Each row is a point on a tangle of strands that fork, close into loops and nearly touch. The rows are in no order.
Two points are linked if the straight distance between their rows is under 65.8. Some points are linked to none.
gutas: [ -5  30 -21  -7   1  18  18 -21 -24   4 -14  -5  25  15  20 -17  21  16
  -8   6   0 -11 -15  -1 -11  24  -4 -14 -13]
vegub: [ 10   3  -7  -5 -36 -10 -24   5   4   0   9   4   0   9  -5  33  -9  -7
  16   5  16  -6  -6 -19 -18 -14 -13   9  19]
volik: [ -8  17 -25 -23   8  34  30  -9   8  23  -6 -29  -3 -13  -3  32 -12   7
 -46  14  41   5  -7  -5  -7 -59 -36   0   4]
murav: [-11 -21  -2  -1  -9  -1 -10 -41 -14  -5 -38 -12  -8 -28  34  12 -15  12
 -16   3  15  33  44  -5   9 -29  -5 -41  21]
zoler: [-16  41   6 -22  30  23  33  11  -4  34  13  18  18 -10   0 -26  13  18
 -13 -24  -8   4 -10  23  -4  18  11  -7 -30]
golo: [ -8  35 -22  10  21  12  37 -24 -10 -17  -6 -11  24  22  14 -34  22   1
  26   0 -13   5 -17 -15  12  28   2   5  -5]
lav: [ -2 -40  22  19 -34 -42 -35   9   9 -25   9   7 -18  -3 -10   7  -6 -15
  20 -13 -10   8  27  -2  12   1  13   3  28]
zovaz: [ -2 -28 -10  11 -24  -5 -17 -41 -10 -17 -43 -19  -5 -18  35   7  -8  -3
  -7  10  16  20  41 -10  16 -28 -13 -38  29]
tizaz: [ 13 -35  15   4 -46 -23 -30  12  19 -23   3  -3  -7  12 -14  33  -3 -39
  23   1  19  -5   1 -34  -1 -10  -8   3  43]
faseg: [ 12 -20   8  -4  61  23  28  15  29   1   4  -7 -29 -10 -23  18 -20   9
 -23  18  -2   0 -16   2  15 -11  -8  17 -19]
sovo: [ -7   2   2 -15   6  21  21 -23 -13  10 -14 -12 -15 -25  11  12 -19  26
 -22  -7  10  18  24   3   3 -29  -8 -29  -2]
fono: [ 19 -29 -12  15 -34 -13 -34 -13 -10 -21 -24   5  11  33  12  -9  11 -26
   3  19   0 -32  -5   2 -11  26  -6  -7   7]
Renip: [  2  -8 -11   3 -44 -27 -45  -6 -22  -4  -3  17  19  26   8   2   9  -8
   0  14  10 -31  -7  10 -29  19   2   0   3]
geruk: [ 11  17 -27  -3 -11  10   9 -16 -14  -8  -1 -10  11  25   4  -1  12  -4
  19  13   7  -4 -18 -16  -3   6 -15   7  10]
lepe: [-14  31   2 -16 -15  -8 -24  29  -4  19  28  25  12   2  -4  -1   6  11
   0 -25   3   0 -10  19 -27  11  16   7  -8]
gosa: [ -9  -8  -2  19   3 -15 -18  -9 -12  -9 -18   9  12   1  19 -43  18  -5
  10  -8 -26  -4  13  21   8  27  25 -12  -2]
vofif: [  3   4 -31 -15  28  34  31 -17   8  10 -16 -33  -8  -3  -4  17  -8  10
 -39  19  36   5  -5  -4   6 -49 -32   1   1]
nakub: [ -3   7   0   2 -24 -15 -29  22  -2   7  20  19   2  11  -8  15  -1   2
   8  -3   4 -12  -6   3 -24   8   0  12  -1]
Balo: [-20  29  -1  -9   6 -27 -33  -1 -15   2   9  18  34  -7  20 -41  34  -2
  26 -29 -28   2  11   9  -6  30  46   3  -1]
zop: [ 16 -36  -9  18 -12  -7   2 -35 -10 -34 -35 -17  -8   8  22 -15   5 -15
   8  16  -6   4  18  -8  29   9  -9 -24  16]
Kel: [ 25 -17 -12  -5  49  23  21   6  31  -2  -4  -9 -11   6 -27   8  -9  -6
 -11  30  11 -16 -36  -2  13   0 -15  24 -22]
rep: [-13  -1  -1  14 -17 -16 -17  -5 -17  -7  -6   6  -4   4  15  -9   2   6
   8  -6  -9   8  19   8   5  12  12 -11   4]
razis: [  8  30 -13 -23   1  30  21  -7 -16  23  -1  -2   8   1   2  11  -1  21
 -17   2  19  -5 -16   2 -18  -7 -13 -10 -15]
butuf: [-12  40 -23   2  40  22  54 -36  -9 -19  -6 -18  14   9  14 -34  15  21
  12  -1  -7  12 -14 -16  16  15   0   4  -6]
lopi: [ -1   1  14 -10  51  28  40  10  10  15   5 -10 -28 -23  -8   7 -19  25
 -25  -1  -4  11   2  13   8 -12  -1   4 -30]
zan: [  6 -35  14  13 -21 -15 -31  -3   6 -10  -9   6 -16  -2  -6  22  -9 -15
  -8  10   0 -14  14  -3  -2  -4  -5 -11  12]
Divop: [  1  27 -15  -1  41  28  55 -22  -4 -14   1 -18  -4   0   3 -16  -3  19
  11   4   1  19 -17 -11  14 -13  -7  15  -5]
gimo: [ 24 -40  -7  18 -14  -8  -7 -12   0 -33 -19  -7  -1  22   6 -15   7 -26
  12  16  -2 -17  -1  -4  19  27  -5  -1   7]
dasar: [ -1  25   4 -19   6  17  17  22  -2  37  10  21  19   2 -11   2   5  15
 -33  -7  10 -22 -23  23 -29  12  -8  -1 -36]
soko: [ 15 -26  18  15  14  -7   1  33  36 -14  26  -1 -13   3 -34   9  -5 -22
  11   6  -7 -10 -17  -2  11  11  -4  27   2]
pedi: [  2  -8  18   2  18   3  -8  50  29  19  29  16  -5 -28 -20   0  -1  -6
  -5 -12 -20  -8 -12  22 -13   7   8  15 -22]
Zis: [  3  28   5 -13   6  18  27  16   8   8  38  -3 -18  -4 -16  26 -21   9
  14  -2   1  19 -18 -20  -4 -32  -6  33   2]
Surib: [  3 -38  29  22  -5 -29 -20  25  25 -17  15   3 -29 -13 -20   5  -9 -15
  20 -12 -21  13  25  -5  24   2  12   6  23]
Pobil: [  0   0  11   8  20   2  27   5  10 -10  16 -11 -28 -10  -7   2 -19   6
  24 -11 -11  27   8  -9  26 -12   4  12   5]
dufe: [ -9  25   0 -14  14  14  19   5 -16  31  -6  17  27   1   5 -26  19  11
 -31 -12  -8 -21  -7  29 -12  21   9 -13 -35]
Nafa: [-19  33   6 -14  -6 -24 -41  20 -10  10  25  24  27 -11   1 -27  21   3
  22 -31 -11   3   0  15 -21  20  33   9  -6]
dezer: [  8 -10 -12   0 -62 -29 -56  -6 -10  -9  -5  14  18  31   5  19   5 -21
   7  15  24 -34  -6  -7 -33   2  -8   2  18]
butet: [  5 -50  21  28 -23 -41 -48   7   9 -23  -3   6 -10  -4 -10 -17  -2 -23
  12  -7 -16  -9  25  19   8  13  19   4  17]
nis: [ 12  19 -14  -9   6  20  18   5  -4   7  11  -5   1  13  -5   8   3   6
   5   9  10  -4 -26 -10 -12   0 -15  17 -12]
kof: [ 15  26  -1  -8 -11   6   8  25  14   5  38   2  -2  12 -23  28  -8  -6
  26   2   8  -3 -34 -24 -13 -15 -11  41   3]
kase: [  6  13 -17  -9  46  32  46 -27  -2  -5 -12 -21 -11  -5   8 -11  -2  23
 -10  11   7  13  -9   2  12  -9 -10   0 -14]
kubuv: [ -4 -13  22   5  -7 -14 -21  26  16   6  23  12 -24 -20 -15  25 -24   1
  -3  -6  -7   4  11   3  -7 -13   7   5   8]
piga: [ -8   6  -2   0  36  24  41 -23 -10  -3 -13 -13 -10 -12  16 -18  -4  29
  -7  -3  -9  22  14  10  15   4  -1 -18 -13]
Felol: [ 14 -17  17  -6 -37 -16 -26  19  23  -8  15  -2  -8  10 -16  42 -13 -27
  22   6  21  -1  -5 -35  -6 -26 -12  15  38]
Kunag: [ -6   9 -16   7 -24 -14 -22  -3 -18  -2  -6  15  31  34  13 -22  26  -7
   6   6  -7 -29 -17  12 -19  35  13   2  -5]
Ledu: [-10  21   9 -11  31  20  33  18   2  28  13   5  -7 -16  -4  -7  -5  20
 -14 -18  -6  10  -7  21   2   3   6   0 -22]
Kivem: [  4  30 -40  -6  -2  19  14 -29 -26  -6 -21 -15  26  23  18 -14  19   6
   3  12   7  -8 -17 -12  -6  14 -17 -10   0]
Dira: [  8  -4   4  10 -22 -13  -3  10  10 -15  15   1 -11  14 -10   4   1  -7
  33  -4  -7   6  -4 -14   9  12   0  16  13]
Gav: [-14  26 -17   9 -21 -17  -8   1 -10 -12   8   3  28  33   7 -26  27  -8
  43 -10 -19  -9 -17 -21  -1  37   8  14  12]
tonuv: [  3 -26 -11  10 -23 -10 -15 -34 -17 -18 -32  -3  -5   0  28   0  -3  -8
   5  13   6   5  28  -6  10  -5  -5 -30  16]
fegu: [ 18  -8   9   6   2   1   0  26  23  -3  26   3 -11   2 -28  28 -12  -9
   9  10   3 -10 -18 -12  -6  -4 -11  22   0]
tezuk: [  2 -19  27   1  18  -2 -14  22   3  32  -4  17   3 -37 -10 -18   2  10
 -38 -14  -9 -11  15  42  -8   2  23 -13 -33]
Tam: [  5 -30  22  15  25  -1  -4  43  37   4  23   2 -12 -17 -31   9  -5 -15
  -6   2 -19 -13 -10  17   1  10   0  17 -17]
Lekuv: [  6 -42  21  12 -44 -39 -43  15  14 -27  11  13 -13   9 -17  22  -7 -25
  24  -2   1 -10  10 -18  -3   0   7   9  32]
siru: [ -9  20  -5   5  18   9  30  -9  -2  -7   6  -8  -9   5   1 -14  -1  12
  26  -8 -13  22  -2  -8  15   0  -1  10   2]
nup: [ -4  -4  25   2   2 -12 -29  46  25  18  34  14 -14 -26 -26  18 -17   4
  -5 -16 -13   7   1  15 -10  -5  13  13  -3]
Sul: [ 21  10 -21  -8  22  23  19   1  11   5   2 -12  -3   6 -13  14  -4   0
   0  22  17  -7 -28 -10   1 -14 -19  16 -11]
tasom: [ -9  15  11 -11 -10  -9 -14 -12 -31  33 -16  25  20   0   7 -20   8  19
 -51 -16  11  -8  19  36 -18   7  18 -22 -31]
Somum: [  5  11 -14  14 -14 -10   9  -6  -6 -25   0  -1  24  39   3 -24  28 -22
  40   3  -9  -7 -23 -19  12  40   0  12  10]
Tuda: [ 12  25 -10 -26   6  28  24  -2 -18  27 -11   3  20   2   1   5   7  20
 -40   5  24 -18 -21  17 -21   2 -16 -16 -32]
rafat: [  1 -21   3  23  -1 -14 -20  13   6  -7  -4   8   9   6   3 -32  20 -21
  14  -5 -24 -11   1  18   3  30  12   7  -3]
Gerod: [ -6  -7  21  -4   5  -5 -11   7 -16  32 -13  19   5 -20   1 -12  -1  17
 -46 -14   4  -7  23  38 -13   3  19 -22 -29]
visat: [ -2  -7  13 -11 -14  -2  -6   3   9   8   4  -5 -19 -18  -2  42 -27  -4
   2   6   9  20  14 -25   0 -45  -7   1  23]
pame: [-16  34 -22   5  -6 -12  -8   0 -10  -1   0   9  45  27  14 -32  35 -15
  19  -4 -24 -26 -24  -1  -7  46  12   7  -7]
malav: [  1 -15  10  -5  21  12  22 -11  16 -10  -6 -29 -23 -23  -5  25 -21  -8
  -6  10   8  26  15 -27  28 -53 -15  -1  24]
tazu: [  5 -22 -13  -9  30  19  16 -13  15  -2 -23 -32 -19 -11 -10  23 -19  -7
 -25  32  23   7   4 -10  17 -50 -29  -6  13]
nemi: [-14   6   2   8   1 -21 -33  -9 -17   0 -11  11  28   0  21 -50  31  -7
   6 -10 -22  -9  12  20  -4  31  43 -11  -8]
zuke: [-20  24  -1 -12 -14  -5  -8 -19 -39  17 -14  20  20   7  17 -19  13  25
 -27 -14   3   1  15  24 -12  11  16 -25 -18]
solu: [ -3  21 -18   9  19   6  36 -10  -2 -22   6  -8  19  30   1 -30  23  -8
  42  -1 -13   3 -27 -25  21  34   2  19   0]
kibal: [ -8  -2   4   7   9   1   7 -10 -12  -3 -12   2 -14  -7  17 -15  -3  17
  -7  -4 -12  13  21  12  12   7  10 -21 -13]
Pari: [ 12 -42  10  30 -19 -27 -31  11  13 -23  -7   3   7   6  -7 -29  11 -37
  13   1 -20 -19   4  19   4  36  15   8   7]
ful: [  0  11  -5 -27  -3  22   6   0   2  28  -2 -11  -9 -18  -3  37 -18   7
 -35  10  30   1   1  -5 -16 -40 -22 -12   4]
sisa: [  1 -24  29  18   3 -16  11  13  20 -22  14  -8 -34  -8 -10   5 -12  -5
  27 -16 -20  24  22 -13  32  -6  10  10  20]
lumo: [-10  -7  24  -6 -22 -15 -24  16  12   8  18   9 -21 -15  -9  44 -28   2
   8  -7   3  18  17 -18  -5 -34   0   7  24]
kigez: [-16  -8   6  -9  -5  12   3 -34  -7   5 -22  -9 -10 -33  23  22 -25  20
 -23  -4  24  31  43  -4   7 -44 -10 -35  14]
zekav: [ -6  -6  15 -10   7  11   8  -5  12   5  -1 -16 -23 -27  -2  40 -30  -4
 -12   9  14  30  13 -23  11 -61 -20  -1  24]
gep: [-15  28 -11  -4   3   6  12  -7 -22  16 -11   9  28  15  18 -29  24  12
 -15  -5 -10 -12  -6  11  -9  27  12 -15 -21]
mez: [  3  -3   0  -7   5  11  14  -8  -7   3  -8  -7 -16 -11   8  13 -10   8
 -12   6   3   4  11   1   3 -10  -9 -17  -5]

How many points has the smallest loop of links through each point below? Write - if it is on no loop.
vegub -> 14
sovo -> 21
dufe -> 9
Sul -> 11
visat -> -

A piece is two or more points that can be reached from each other along the links. Count, over all rows, the pieces, the separate loops (a circle has one, a figure eight two, a Y none), the forks (points with three links) and the tips (points with one).
pieces -> 3
loops -> 5
forks -> 8
tips -> 4

A tip is a point with one link. Name the tips that can be reached along the links from each point below, in the order of the rows.
Somum -> dezer
Kivem -> tezuk
pedi -> Zis, ful
